A landscape with many valleys, sampled at points; each row gives a point and its height.
From any point a ball takes the steepest step (drop divided by distance) to one of its 2 nearest points. It stops when none of these is lower. Distance is the straight distance between rows; heights are no part of it.
K911: [127  93 138 160 159 100 113 135 181 140 122 128 163 121 127 144 206 142
 129 139 129 148 112 145 138 175 102 154 113 160 125  97  80 122 127 147
 155 108 140 118 136 154 126 166 182 140 116 115 117 140  46 122 129  73]  h=304
K642: [109 138 118 172 176  92  88 128 157 143 166 139 131 130 122 100 139 112
 136 148 136 135 154 147 124 156 135 114 103 143 129 130  72 126 168 103
 107 114  94 138 118  99 200 110 112 138 140 175 163 115  97 116 153 109]  h=689
K150: [ 76 107 151 179 155 107 116 125 186 158 132 167 170 155 109 150 126 162
 110 114 115 147 150 116 149 115 119 140 105 120 121 162 145 130 121  81
 116 123 146 112  94 126 139 102 125 123 128 140 131 128 132 124 124 110]  h=589
K994: [106 112 114 162 190 146 114 123 142 158  91 135 182 175  76 101 165 123
 129 132 100 108 126 100 153 206 101 212 158 187 140 147  84 102 150  84
  92  91  73 132 161 183 142 123  91 190 156  95 109 112 103  98 107 111]  h=312
K493: [ 77 103 142 167 148 109 145 145 210 148 165 119 161  97 127 120  86 143
 131 147 116 130 156  84 156 101 154 155 150  68 152 170 179 148 121  94
 118 115 162 122  98 134  91  89 107 112 172 154 125 119 155 136 120 154]  h=568
K670: [ 89 117 101 159 154  94 127 130 132 167  73 100 167 158  65 130  72 162
 101 112 112 108 127 114 123 168 129 165 142 154 140 142 128 139 117 112
  97 167 118 141 146 154 119 132 103 171 143 117 115 135 110 134 100 149]  h=187
K50: [196 147 192  87  69 148  89 118  98  72 171 158  40 178 150 104 150  42
 132 130 122  91 146 133 157 143 156  38  51 117 146  77 141 115 114 157
 128 112 104 147  98  79 201  64  90  81 137 127 117 144 127 124 161  96]  h=652
K669: [122 162 111 179 120 164 123 145  94 116 132 129  87 167 108 143  83  72
 129 181 115 152 136 153 111 148 127 126 111 121 145 109 102 126 130 158
 125 115  63 102 173  97 158 111 176  97 100 109  82 135  99  97 130 130]  h=570
K786: [148 131 181 119  86 162  45  99 194 105 136 133 136 176 137 144 120  99
 131 148  75  66 138  70 130 144  92  86 104 106  99 140 116 131 129 168
 101 103 162 104 121 117 143  86  65  94 130 144 105 107  89 128 100 136]  h=728
K678: [146 131  92  77 129 124 135 139  69 103  91 109  91 139 186 122 148 192
 146 165 152 146 123 120 126 164 112 130 156 148 119 153 115  59 144 147
  75 150 132 164 130 139 108 165 135 195 126 120 119 124 171 102 109 127]  h=575
K932: [177 148 138 102 120 128 106 159  86 141 170  87  78 150 194  89 152  92
 157 159 149 125 134 191  81 130 127 100 147 150  94 104  44 116 166 136
 102 137 112 146 139  81 158 183 151 146  99 121 171 123  83 141 104  84]  h=485
K656: [129 145 131 173 117 175 196 127 127 124 152 162 134  79  96 137  70  88
  99  60 148 135 146 144 112  72 163 139 149  85 136 138 167 139 112 143
 200 142  98 116 145 133 115  92 153  76 126  70 141 170 165 144 154 168]  h=833
K844: [110 104 149 139 124 122 117 109 142 141 143 174 155 101 161 164 130 143
 136 119 129 154 144 109 122 120 118 105 102 117  87 130 127 119 113 148
 135 143 134 132 126 106 133 117 111 124 100 139 124 126 118 121 131 113]  h=610
K12: [127 112 132 152 104  95 114 144 137 112 108  86 115  94 166 119 135 154
 156 130 117 106  81 122 155 134 131 176 127 111 135 118 114 138 175  97
 135  91 171  86 137 143 108 132 133 135 168 152 138 110 100 173 122 140]  h=676
K715: [117 178 114 123 133 115 154 206 100 101 141  70  76 185 111 132  93 140
 147 160 129 174 132 150 109  94 167  72 136  72 157 137 188 151 138 119
  96 141 112 170 100  73 134 129 185 117  96 151 110  95 178 119  95 144]  h=460
K716: [166 156 119 102 117 124 121  64 114 106 106 183 102  66 163 121  96 104
  83 119 146 129 147 132 135 134 161 103  90 162 142 102 117 115 113 170
 146 150 117 138 142 132 180  98  99 142 168 139 196 165 182 102 197 142]  h=724
K691: [111 122  98 150 197  99 106 166 127 170 156 109 135 127 160  95 184 125
 161 175 178 153 143 166 140 157 113 158 148 209 131 104  56 119 153 115
  87 136 105 117 115 155 120 204 169 183 124 124 168 127  86 111 141  96]  h=243
K603: [107  98 112 154 141  84 120 136 205 126 152 106 130 105 122 149  78 185
  81 129 107  97 122 101 133 116 122 121 126  70 144 130 136 176 137 127
 130 110 195 117 103 104 120 129 112 112 144 192 149 139 122 169  85 153]  h=543
K297: [163 157 119  85 117 157 103 129  39 150 152 101 100 169 154  95 167  90
 143 141 143 114 146 167  86 136 123  96 165 165 115 145  96  93 163 162
 102 163  73 149 133 112 166 161 111 135  87  88 117 114 116 115 117 102]  h=449
K517: [142 146 114  92 136 104 124  89 120 168 101 157 138  76 162 123 144 168
 131 146 157 146 127 125 122 119 120 157 122 196 132 127  90 101  84 153
 101 171 149 105 115 183  98 166 125 174 149 133 156 125 156  84 180 140]  h=33
K52: [ 76  63 118  93 151 118 150 123  89 148 105 144 183 142  89 153 165 190
 126  88  96 155  77 119 143 144  64 182 152 136  91 154 156 121 108  96
 156 117 135 148 163 188 107 145 111 191  96  97  91 131 126 134 100 114]  h=253
K817: [ 65 127 100 160 187 165 187 159  66 166  97 110 175 161  66 106 106 133
 131 125 128 152 126 112 108 107 142 182 189 158 151 165 134  89 131  98
 123 144  40 147 162 172 100 124 126 143 118  71 104 122 163 104 128 131]  h=395
K673: [182 118 151 160 109 112  99  87 140 112 117 204 138  92 129 140 155 109
  69  76 139 112 111 142 130 129 110 135  84 159 139  97 121 137 118 120
 187 123 154 102 113 133 148 143 162 112 121 128 156 181  86 149 152 117]  h=394
K455: [122 126  96 112 126  80 146 118 166 122 130 113 115  76 126 131  67 150
 115 151 159 146 126 139 122  96 138  91 111 114 151 101 137 180 118 144
 138 153 169 146 112 108 109 159 130 100 138 184 145 132 144 160 135 152]  h=513
K848: [124 106 110 129 113 150 149 154  94 150 142 111 143 161 106 165 152 207
 124  89 124 144 136 126 119  90 129 125 131 107 117 155 182 105  91 130
 149 140 158 141  88 146 105  89 145 151 123 117 130 159 209  87 132 127]  h=416
K148: [113 143 160 179 126 163 127  88 166 106 151 175 155 119 116 107 113  83
 106 104 123 106 144  83 155 122 160 150 120 101 141 169 136 112 111 105
 148  93 107  86 112 140 142  65 108  75 175 127 142 141 138 121 163 139]  h=801
K283: [146 121 112 155 124 163 135 157  61 117 164 123 127 184  99 136 165 146
 158 147 139 133 123 142 122 120 121 113 135 116 112 166 140 106 138 131
 115 131  90 138 119 117 129 101 147 131 103 103 111 144 167  82 110 107]  h=454
K717: [ 95  78 135 132 146 119 117 127 126 128  90  97 149 123 164 105 169 181
 158 123 120 128 104 125 143 163 105 180 179 105 104 153 102 105 186  92
 107  88 152 116 135 145 119 162 112 153 146 127 118  96  91 157  73 107]  h=651
K744: [109 140 181  98 122 128 141 125 147  88 159 110 110 156 125 119 127 132
 155 134 122 114 133  86 126  92 135  94 121  79 133 162 181 128  90 109
 129 104 151 145  90 125 114  99 127  88 127 139  82  88 164 138  90 129]  h=334
K266: [121 128 124  59 132  87 105 122 128 143 139 105 128 185 150 121 185 174
 100  87 127 111 146 136 148 157 140  86 108 182  98 146 122 119 171  66
  78 157 132 147  55 133 197 158 103 187 126 141 149 147 132 121 119 104]  h=690
K904: [134  62 133 100 158 112  98 118 146 110  75 100 170 123 176 140 197 191
 175 173 138 140 126 100 149 175  67 170 182 130  82 150  85  91 170 162
  61 111 160 156 151 145  95 195  85 165 126 131 139 112 106 130  85  83]  h=626
K285: [141 156 108 177  97 150 151 160 137 132  98 111 138 138  63 148  93 146
 124  92 137 115 119 127 115  70 108 136 133  90 153 143 164 153  96 104
 136 146 153  90 118 111  94  89 176  72 114 128 139 136 162 142 124 153]  h=330
K723: [160 155  94 140  99 120 105 179  90 105 163  87  92 183 118 132 136 142
 136 146 130  99 114 156 146 153 130  96 122 120 152 139 119 130 174 105
  84 123 109 142 104  98 141 103 113 155 137 141 118 133 144 122  93 126]  h=469
K117: [116 148 125 101 118 130 129  86  85 114  92 145 123 149 136 136  96 136
 116 127 126 139 118  92  96 149 103 121 130 162 122 156 107 114 104  95
 109 138  99 105 147 140 123 165 122 145 113 108 129 109 129 145  95 139]  h=305
K898: [110 163  75 144 167 116 156 119 110 176 107 151 147  97 102 129 112 163
 129 167 162 160 131 141 114 133 113 160 139 197 139 133 101 117  83  96
 109 173  80 116 134 147 116 126 138 152 122 129 141 136 156 112 162 126]  h=107
K80: [123 175 125  94  98 128 144  92 116 132 102 166  98  87 149 132 109 100
 124 129 149 134 118 128 102 112 115 124 131 162 134 128 127 132  90 129
 128 144 146  83 138 149 111 162 152  80 125 126 110 106 126 162 138 147]  h=357
K467: [159 150  78 126  94 152 143 161  84 123  85 101 128 122 100 131 118 175
 155 123 135 163 103 143  97  72 112 128 126  86 127 140 163 104 109 142
 130 158 146 150 101 109  81 105 153 115 112 128 129 108 207 108 144 163]  h=380
K938: [151 164 120 146 133 115 116  92 107 138 131 131  82  97 149 109 127 112
 108 136 136 125 129 192 106 108 160  87 101 145 130 101 107 125 146 134
 141 138 113 149 117 101 205 123 114 114 138 163 180 148 117 130 164 120]  h=706
K445: [178 182 149 148  93 167 118 136 108  89 122 121  44 161 125 129  73  58
 107 143  98 126 103 164 125 111 130  84  67 105 152  88 135 152 135 160
 144 114  99 137 144  84 172  83 150  92 123 145 117 143 125 136 133 147]  h=600
K743: [184 131  90  99 114 139 171 111 132  95 138 108  76  79 148 124  67 119
  93 161 153 124 125 126 116 144 170 111 159 139 172  84 138 117 121 176
 144 123 156 177 153 116  74 147 103 156 194 136 178 151 204 124 138 148]  h=761
K567: [147 127 124 172 139 140 118  81 150 135 103 211 186 123 105 179 171 101
  69  58 110 116 112 145 118 151  55 177 111 160  98 104  94 147 125 128
 185 135 135 103 130 141 134 154 148 136  86  76 113 154  52 144 122 123]  h=452
K36: [ 91  97 177 151 174  98 137 160 190 163 165 109 168  93 134  78 127 121
 174 146 145 144 165 151 139 124 171 162 125 101 129 105 129 143 122 143
 151 133 134 131 132 160  88 144 128 123 152 140 126 123  94 133 168 134]  h=627
K245: [183 174 115 132  66 154 122 181  96 102 148  85  37 195 136 161 123 153
 127 106 103 105 104 156 139 102 107  78 114 104 186 119 151 162 136  97
  89 106 150 127  93  77 140 101 167 127 124 163 113 112 145 142  71 116]  h=425
K295: [132 136 168 177 107 158 107 125 229 110 142 161 150  95 105  98  94  28
 119 118  95  67 136  93 153 128 136 150 108  62 131 130 139 163  86 125
 163  93 149  77 129  99 139  82 132  41 169 161 117 145  93 137 171 144]  h=784
K574: [128 137 155 120 104 133 158 184  88 112 129 107  53 180 138 105 132 160
 119  69  99 150  90 185 130 100 159 118 108 110 139 122 172 134 141  44
 172 110 163 138 107 130 132 136 188 143 122 120 142 142 149 166 125 116]  h=242
K909: [ 80 151  88 183 178 128  96 118 122 170 125 135 176 134  62 112 127  85
 147 176 147 165 160 163 125 127 122 137 111 177 128 138 107 142 171  94
  90 140  47 135 156  95 188 123 116 131  95 137 128 119 100 104 160 110]  h=675
K915: [ 99  71 103  88 156 117 169 119 121 187 129  97 203 118 117 168 155 203
 114  97 139 123 140 111 120 116 123 122 170 177 106 172 118 112 143 107
  73 165 108 141 118 129 123 143  73 175  95 124 156 120 153 104 107  93]  h=601
K412: [104 100  79  95 121 114 166 113  88 146 106 121 142  97 104 204 112 214
 110  98  75 163  79 114 121 145  66 142 154  97  97 141 148 136 107 150
 166 137 149 152 170 149  89 122 117 168  96 114  81 144 140 133  81 131]  h=179
K967: [141 108 127  82 122 118  91  95  98  97  51 139 137 152 166 165 180 200
 135 129 105 142 111  99 121 174  73 158 138 142  89 153 111  77 141 160
  94 130 160 147 130 166 125 174 119 166 118 113 112 125 129 114  81 110]  h=599
K479: [196 127 177 171  91 170  76 162 145  83 160 115 123 195  96 126 154  78
 121 114 121  67 122 118 150 116 108 114  91  93 141 136 150 148 117  96
 142  70 155  91 109 109 100 113 165 114 129 103 126 126 127 130  92 122]  h=717
K928: [198 172 134  91  70 156  81 113  78  68 125 154  43 190 136 126 116  72
 117 152  99  90 127 123 138 159 134  79  76 119 161 117 141 112 127 182
 120 132 107 151 121 106 142  83  83 111 163 128 109 151 152  91 130 149]  h=629
K196: [ 97 152 124  57 115 114 186 151  83 154 139  97  50 163 158  99 132 200
 113  76 115 144 121 164 114  99 176 105 125 128 148 150 166 101 133  40
 129 144 147 139  79 127 137 116 134 159 128 116 163 115 190 153 131 129]  h=296
K901: [111 152 127 117 135 113 178 168  96  81 132  97 124 154  91 114 106 144
 136 136 150 183 141 147 117  86 193 112 140  96 144 144 207 126 160  82
 132 160 119 180  90 122 124 124 164 131 136 119 136 124 211 147 146 169]  h=432
K357: [105 141 126 104  97 144 177 168  90  90 112 107  71 164 136 159  72 155
 116  78  93 184  95 155  97 104 117 109 116  70 112 126 179 143 119 112
 170 136 154 158 129 123 106 124 182 136  84 105  95 135 152 154 106 156]  h=168
K745: [187 166 146  99  77 148 106 131 100  91 146 134  79 168 135 120 126 111
 133 142 128 110 130 109 126  89 144  54 131 108 154 126 162 147  99 137
 107 118 155 120  87 112 116 135 151  95 131 156  92 106 164 131 117 139]  h=373
K657: [111  53 183 165 159 107 141 129 189  94 149 135 173  59 114 111 151  91
 155 184 124 129 124  94 147 173 141 134 111  47 105  94 125 125 142 198
 194  76  92 142 180 104 138 107 115  98 117 137 114 126 101 128 133  96]  h=587
K31: [150 157  97 109  99 141 196  93 112 130 116 163 106  56 155 129  86 140
  81 106 151 114 123 130 125 122 165 146 144 146 159 112 150 115  98 109
 162 136 144 151 138 157 104 104 117 161 180 131 179 155 224 120 192 168]  h=742
K378: [103  81 183 109 144 135 126 120 127 115 156 108 156 132 184  90 170 107
 173 122 129 117 142 106 123 134 144 124 168 103 105 146 110  92 161 130
 130  83 123 143 142 153 130 123 110 126 134 122 111  89  97 120 117 101]  h=674
K937: [166 136 105  53  95 112 149 115 101 120 153 113  53 100 202 100 126 144
 132 148 179 120 128 123 124 137 175  95 127 159 150 109 116  88 123 139
 114 136 144 170 106 124  97 141  97 168 181 136 192 117 202 116 158 135]  h=778
K352: [147  95 178 129 133 137  63 137 170 113 165 120 160 151 112  94 167  74
 174 163  96  86 149  72 151 150 106 120 105  64  94 118 125 159 141 171
 110  80 154 118 136 110 119  92  84 106 131 162  73 100  72 106  97 117]  h=710
K108: [102 162 132 103 139  91 159 182 174 115 146  71  93 120 116 119  52 128
 143 164 132 153 136 154 115  92 191  87 106  61 152 110 162 188 126 156
 132 138 152 183 102  87 119 114 154 123 122 161 116 121 156 153 135 165]  h=486
K934: [148 108 152 164 161  80 106  92 174 132 120 161 160 105 128 112 178 141
 107 119 145 112 129 139 153 150 130 151  91 165 140 108 118 108 111 115
 163 128 150 141 128 170 154 132 141 156 154 146 153 161  97 114 167 110]  h=349
K408: [121 138  94 141 165 115 123 120 100 179 153 143 132  94 144 130 117 106
 146 190 180 166 146 145 101 123 116 114 147 212 133  99  76 129  99 144
  95 161  77 112 152 129 144 193 152 120 101 125 160 125 115 122 152  96]  h=178
K752: [180 119 197 145  84 151 135 141 194  75 151 136 111 100 135  84  77  23
 121 143 113  85 118 121 140 131 163 115  88  40 140  98 166 154 108 157
 187  83 141 110 148  71 127  84 139  52 141 136 125 142 130 152 149 141]  h=766
K40: [104 123 167 108 131 106 152 152 127 139 205 123 107 156 186 124 181 128
 134  81 133 134 154 141 108 126 164  89 162 165 123 125 108 109 149  52
 135 128 125 103 112 135 155 159 150 144 119 110 156 121  98 150 124  90]  h=548
K282: [132 152 107 121 130 139 156 140 111 116 152  69  42 121 226  94  94 118
 164 184 163 140 125 167  76 112 150 107 164 120 133 101  78 104 156 150
  91 135 119 142 151  70 120 163 146 132 130 145 176  99 143 147 113 113]  h=520
K79: [ 88 118  60 187 167 114 110 138 125 173  79  88 195 124  24 140 110 114
 117 140  98 107 116 141 145 142 113 152 139 154 148 129 113 164 141 140
 123 117  95 138 163 125 145 140 124 132 109 124  84 135  60 111 116 141]  h=250
K777: [ 76  76 160 181 186 103 147 159 165 130 137  98 192  93  77 113 131  87
 167 172 122 153 151 128 156 157 166 157 112  72 131 138 160 141 143 136
 157 102  86 159 166 127 135 109 123 120 122 123 119 127 110 111 150 124]  h=609
K833: [128 119 144 133 106 139  52  47 199  98  82 168 149 153 142 175 127 128
  93 120  77  82 135  62 125 178  82 145 106 132 102 134 121 104 112 160
 107 121 165  85 129 126 127 112  75 131 138 125 140 135  75 114  92 131]  h=746
K731: [122 130 153 146 107 171 137 113  87 103 136 167  86 166 152 153 100  87
 106 111 108 172 141 138  94 136 120 109 116 104 107 106 105 115 122 166
 162 144  89 104 192 112 175 123 161 108  85  86  99 157  84 134 104 115]  h=540
K633: [155 120  82  82 116 114 144  82 110 169 106 120 190  77 102 187 124 174
 105 101 148 118 138 107 125 112 129 101 162 173 107 145 126 139 116 147
 119 179 123 125 129 131 145 138  73 140 113 131 172 137 174 107 147 128]  h=628
K775: [134 158 133 155  88 143  87  94 161 104  89 170 110 178 106 166  90 118
  85 100  86 100 118 111 119 156  92 157  64 132 141 154 167 113  92 140
 138 130 142  96 112 134 135  90 120 122 140 118 118 150 123 120 123 151]  h=765
K532: [ 96 174 120 168 103 205 165 112 135 133 131 159  97 126 121 125  77 112
  82  72 122 107 145 136 130  83 171 160 139 124 157 160 153 118  92 127
 154 128 106  93 105 150 115  45 142  86 179  87 146 161 180 119 183 170]  h=817
K43: [146 129 121 159 159 138  84 120 126 133 117 146 204  95  79 117 160  83
 161 181 158 144 135 131 138 143 100 138 117 152 116 115 116 132 131 164
 115 149 100 141 150 138 160 138 116 123 120 128 115 143 107  99 168 129]  h=654
K443: [ 98 129  86 124 135 172 176 160  46 126  81  83 154 163 123 149 132 141
 154 127 128 188 125 129  96 125 115 160 209 160 122 183 116  89 158 124
  96 148  61 138 175 150 109 146 154 155  92  64 127 135 152 107  96 124]  h=435
K256: [ 95 103 129 102 122  89 160 137 154 173 171  78 130 142 156 139 128 189
 119  83 141 128 155 115 128 125 161  96 159 166 124 135 118 140 151 102
 112 152 138 120  97 121 139 151 116 150 137 140 159 138 132 133 110 111]  h=574
K679: [129  47 157 101 147 119 132 129 156  98 143 130 177  68 133 146 116 112
 147 196 119 137  96 115 140 151 103  91 149  53  78  80  96 139 147 247
 190 111 141 170 180  86 126 160  77 102  89 149 100 128  91 150 108  93]  h=554
K861: [128 106 106 151 173 132 129 104 163 153  85 157 185 151  76 174 121 135
  79  95  90 132 138  89 132 159  81 194 148 189 119 147  95 118  95 122
 130 126  93 146 183 172 128 123  93 198 130  98 114 151  97 107 103 121]  h=254
K315: [139 129 113 115  90 125 161  86 173 178  96 175 114  62 153 163 110 171
  60  25 125  67 146 116 107 123 127 171 103 142 126 124 124 139  67 149
 169 157 171  88 125 149  99 117  99 126 148 131 164 172 116 119 146 157]  h=186
K151: [106  60 115 148 186 110 146 142 144 130 100 107 215  77 100 138 125 122
 152 156 133 167 134 114 161 145 138 158 177 115 119 125 146 145 164 187
 147 114 114 168 188 150 101 167 114 140 120 126 132 138 128 116 129 138]  h=630
K105: [144 167 122 124 102 142 122  98 158 140 111 182 144  71 103 133 108  77
 119 121 129  99  95 109 113  99  86 145 121 131 142 110 142 193  66 112
 152 136 167  59 129 139  85 157 156  37 127 161  99 127  83 184 141 174]  h=412
K515: [122  91 134 146 122 138  77  92 184 152 129 167 171  86 106 164 113  88
 124 140 102 107 108  87 128 123  64 154 124 101 108  98 123 184  93 167
 148 109 176  80 158 110  89 131 125  59  92 178  76 115  47 160 107 136]  h=467
K34: [160  77 137 112 122 122 102 131 148 136 134 139 152  57 127 166 117 123
 138 176 139 130 105 122 151  91  93  87 146  85 102  68 108 177 109 220
 158 126 182 115 148  89  98 163 117  72  83 165  87 125  84 176 109 112]  h=514
K447: [103 119 121 119 168  55  60 147 180 130 128 105 122 161 154  60 162 128
 156 172 156  98 134 118 174 162 111 156  99 146 133 112  68 137 164 113
  57 120 169 120  71 152 115 161 128 149 180 162 149  85  64 132 115 136]  h=656
K948: [122 122 122  87 126 109 137  71 163 174  81 166 122  24 207 147 122 171
  80  96 152 102 154 107 123 130 129 176 130 168 116 110  76 108  80 166
 132 137 174  91 140 152  85 154 101 145 155 143 170 122 127 125 160 134]  h=110
K688: [147 157 119  62 128 145 109  82  52 183 137 146 136 132 131 123 180 119
  98 114 135 132 141 158  90 120 120  86 119 184 112 133 110 115  89 153
 141 171 104 145 127 152 177 158 124 148  86 103 129 132 140  95 164  97]  h=411
K400: [140 111 151 106 139 139 103  96 136 110 142 129 158  92 149  81 131  80
 145 183 124  88 131  93 139 136 145  99 140 104 110 121 106 126 132 180
 125 104 134 142 134 137 137 124  86  89 152 165  99 101 126 138 137 132]  h=691
K534: [126 167  66 147 132 121 158 177 103 145 106  75 120  50  79 129 110 137
 177 146 155 144  99 211 143  78 157 143 130 141 185  89 152 178 142 115
 142 158 135 117 136 116 110 140 180 111 131 149 142 137 125 156 179 150]  h=355
K926: [196 114 177 166  73 147 120 131 161  92 157 119  90 125 138 116  90  88
 100  84  92  85 110 107 132 122 135 105 103  70 137 123 148 145 117 118
 164  93 165 115 150  92 103  91 131 105 157 122 147 142 123 149 100 135]  h=743
K708: [108 115 158 132 169 105  80 166 196 120 130  97 127 142 144  59 149  90
 179 175 145 107 154 109 155 161 154 170 105 116 129 111 116 135 124 150
 113 106 148 110 130 159  83 170 153 111 171 139 119  86  74 124 138 144]  h=641
K778: [115 124 155 133 124 166 132  83 114 139 110 220 128 146 149 161 117 106
  72  51 126 129 147 139 105 132  91 120 102 120 107 108 107 128  74 164
 182 153 117  99 138 139 140 144 162  99  77  76  88 138  72 143 102 115]  h=502
K483: [125 120 122 172 156 161 168 144 106 127 148 122 194  62  91 111 101  75
 144 134 156 152 139 146 120  96 193 143 166 119 158 121 157 144 139 124
 188 141  70 136 165 132  99 128 144  99 125 106 123 137 169 114 175 158]  h=851
K738: [170 163 132  81  66 137 109 132 139  75 135 130  49 147 203  84  97 115
 152 157 170 106 164 112 130 125 165  87 124 128 139 124 136  96 162 148
  71 126 145 144  95  81  91 124  93 137 187 152 161  97 173 104 137 158]  h=791
K56: [125 141 134 142  95 111 117 144 133 147 120 106  99 149 159 143 151 165
 125  88  96 121 103 171 172 117 120 150 122 162 137 103 121 163 172  58
 130  94 175  70  91 155 141 124 154 133 135 136 116 108  70 164 113 136]  h=697
K82: [174 163 202 125 105 147  90 128 153  84 178 161  78 185 110  90 179  47
 130 124 136 110 158 124 174  98 164  75  66 109 154 111 169 144 106  85
 127 126 109 120  87 102 171  76 145  84 143 122 122 129 132 121 174 101]  h=672
K721: [108 168 105  59 120 148 147 141  30 136 168 126  59 203 126 106 200 171
 121  91 120 117 132 167 121 105 157 102 127 166 148 150 157 110 132  82
 116 142 112 121  63 175 157 113 134 162 133 114 123 124 181 104 143 131]  h=338
K416: [129 139 124 170  72 136 153 129 169 163 129 175 118 103 112 181 100 151
  94  37 117  92 136 133 109  87 117 157 119 106 114 148 160 144  64 128
 175 165 158  69 118 120  94  82 145  71 124 105 128 156 115 147 139 158]  h=262
K30: [130 149  62 134 155 132 126 150  80 108 120  87 100 128 162  93 120 131
 175 211 173 121 129 145 106 145 132 131 169 144 131 144  79  96 176 149
  63 125  93 150 128  94 123 161 117 143 136 130 155 101 157 115 103 112]  h=547
K993: [ 59 127 131 126 191 155 179 117 116 165 131 142 151 138 114 109 137 128
 145 129 110 146 134 116 117 154 147 188 173 162 121 150 115  81 118  94
 107 102  68 137 177 194 138 110  94 153 138  91 110 100 128 107 132 126]  h=359
K492: [ 90 146 151  56 134 127 166  89  72 116 168 144  82 156 152 107 167 125
 115 118 122 129 148 120 104 114 156  83 119 145 123 143 150  90  95 115
 143 132 108 140 105 151 169 126 117 134 118 102 115 128 155 113 129 118]  h=374
K368: [199 138 203 152 103 127  97 181 176  77 183 113  99 172 109 120 192  58
 152 129 130  97 128 144 173 121 153  66  90  90 152 105 148 171 141 103
 134  77 145 110 103  73 158 126 182  92 105 122 121 135 110 139 117  89]  h=693
K48: [138 122  70 128 146 137 147 109  81 125  67 134 196  84  79 161 106 137
 120 144 126 134 105 104 134 132 104 139 181 154 116 149 123 116 138 177
 114 141 107 163 167 149 122 138  88 148 121 128 127 131 156 109 127 143]  h=655
K976: [116 111 122 118 134  60  82 137 147 135 108  94 107 180 163 103 149 172
 120 139 138 131 103 148 153 164 100 130  98 167 111 128  96 137 187  74
  69 133 165 128  65 118 158 177 135 173 134 169 130 105  98 166 107 108]  h=673
K429: [ 83 138 132 101 118 154 155 100 135 118 129 149 139 146 133 115  80 147
 119 145 115 121 145  58 110 133 150 135 135 103 131 179 178  85 109 132
 109 119 124 136 101 133 106  81  84 128 151 130 105 116 199 118 105 163]  h=295
K195: [114 145  82  83  91 140 140 121  72 103  87 103 112 175 117 138  79 164
 113 113 100 157 115  79 110 154 118 152 152 129 140 173 146  93 141  89
  89 148 116 125 128 143 101 104 101 161 150 107 110 102 183 128  89 170]  h=247
K591: [ 65  48 162 102 204 138 150 109 140 200  88 199 193 147 111 120 173 197
 116  71 101 144 118 106 157 128 105 201 149 145  86 158 150 106  98  65
 125  95 128 162 156 191 111  99  74 191 130 110 114 105 129 106 110  94]  h=309
K682: [140 155 110 119 129  97 153 173 104 107 131  75 136  90 110 116 150 143
 188 161 179 171 118 167 145  82 165 117 151 136 141 117 169 148 182 106
 121 150 131 147 103 129 127 152 152 116 112 149 143 119 160 144 154 141]  h=399
K867: [121 142  99 109  79 110 136 139  94 112  90 113  94 125 144 204  76 174
 129 114  91 172  78 133 102 130  73 121 110 108 113 111 137 150 133 148
 142 136 160 121 151 116 111 133 152 131  84 140 104 132 111 140  97 152]  h=80
K889: [142 111 147 140 168 104  74 153 175 142 166 123 159 139 159 128 222 114
 163 162 164 153 152 161 137 160  94 134 124 184 103  80  60 152 174 124
  98 121 143 113  91 125 140 175 186 142 110 132 133 118  52 135 140  73]  h=255
K512: [110 106 146 140 146 131 131 109 118 145 133 193 215  80  82 153 138 105
 142 104 146 178 127 107 150  98 101 149 132 130  90 136 164 149 118 124
 157 150 101 136 150 154 124 116 101 116 104 104 105 130 130 115 165 143]  h=631
K186: [163 129 170 148 100 130 123 145 132 108 181 101  78 170 184 113 150  81
 156 119 131 130 143 135 114 145 148  95 130 120 123 116  85 110 169  93
 127 107 117 112 142  84 153 140 151 138 120 107 165 130 102 145 112  98]  h=519
K545: [ 94 138  76 177 143 111 148 171 111 163 112  78 163  96  33 139 116 146
 146 139 122 131  99 176 132 109 144 150 128 117 145 135 157 164 155 122
 142 129 105 148 135 140 146 115 147 122 118 128 106 143 117 136 158 139]  h=303

Call two points neighbours if one is among the 2 nearest of the other. Go from one point of each pair to the other, from neighbour to neighbour, staying as low as possible. Name the highest point that can't be avoided.
K195, K867: K723
K670, K867: K993
K517, K670: K283

For each start below, name every point that the ball comes to, in order.
K150: K493, K603, K455, K108, K715, K901, K682, K534, K545, K79, K670
K786: K352, K400, K378, K717, K904, K967, K678, K30, K282, K932, K297, K688, K492, K721, K196, K574, K357, K867
K937: K743, K31, K716, K938, K642, K909, K43, K512, K844, K150, K493, K603, K455, K108, K715, K901, K682, K534, K545, K79, K670
K295: K752, K926, K479, K368, K82, K50, K928, K445, K669, K731, K778, K567, K673, K934, K911, K889, K691, K408, K898, K517
K657: K679, K34, K515, K105, K80, K117, K195
K283: K848, K467, K285, K416, K315, K948, K517
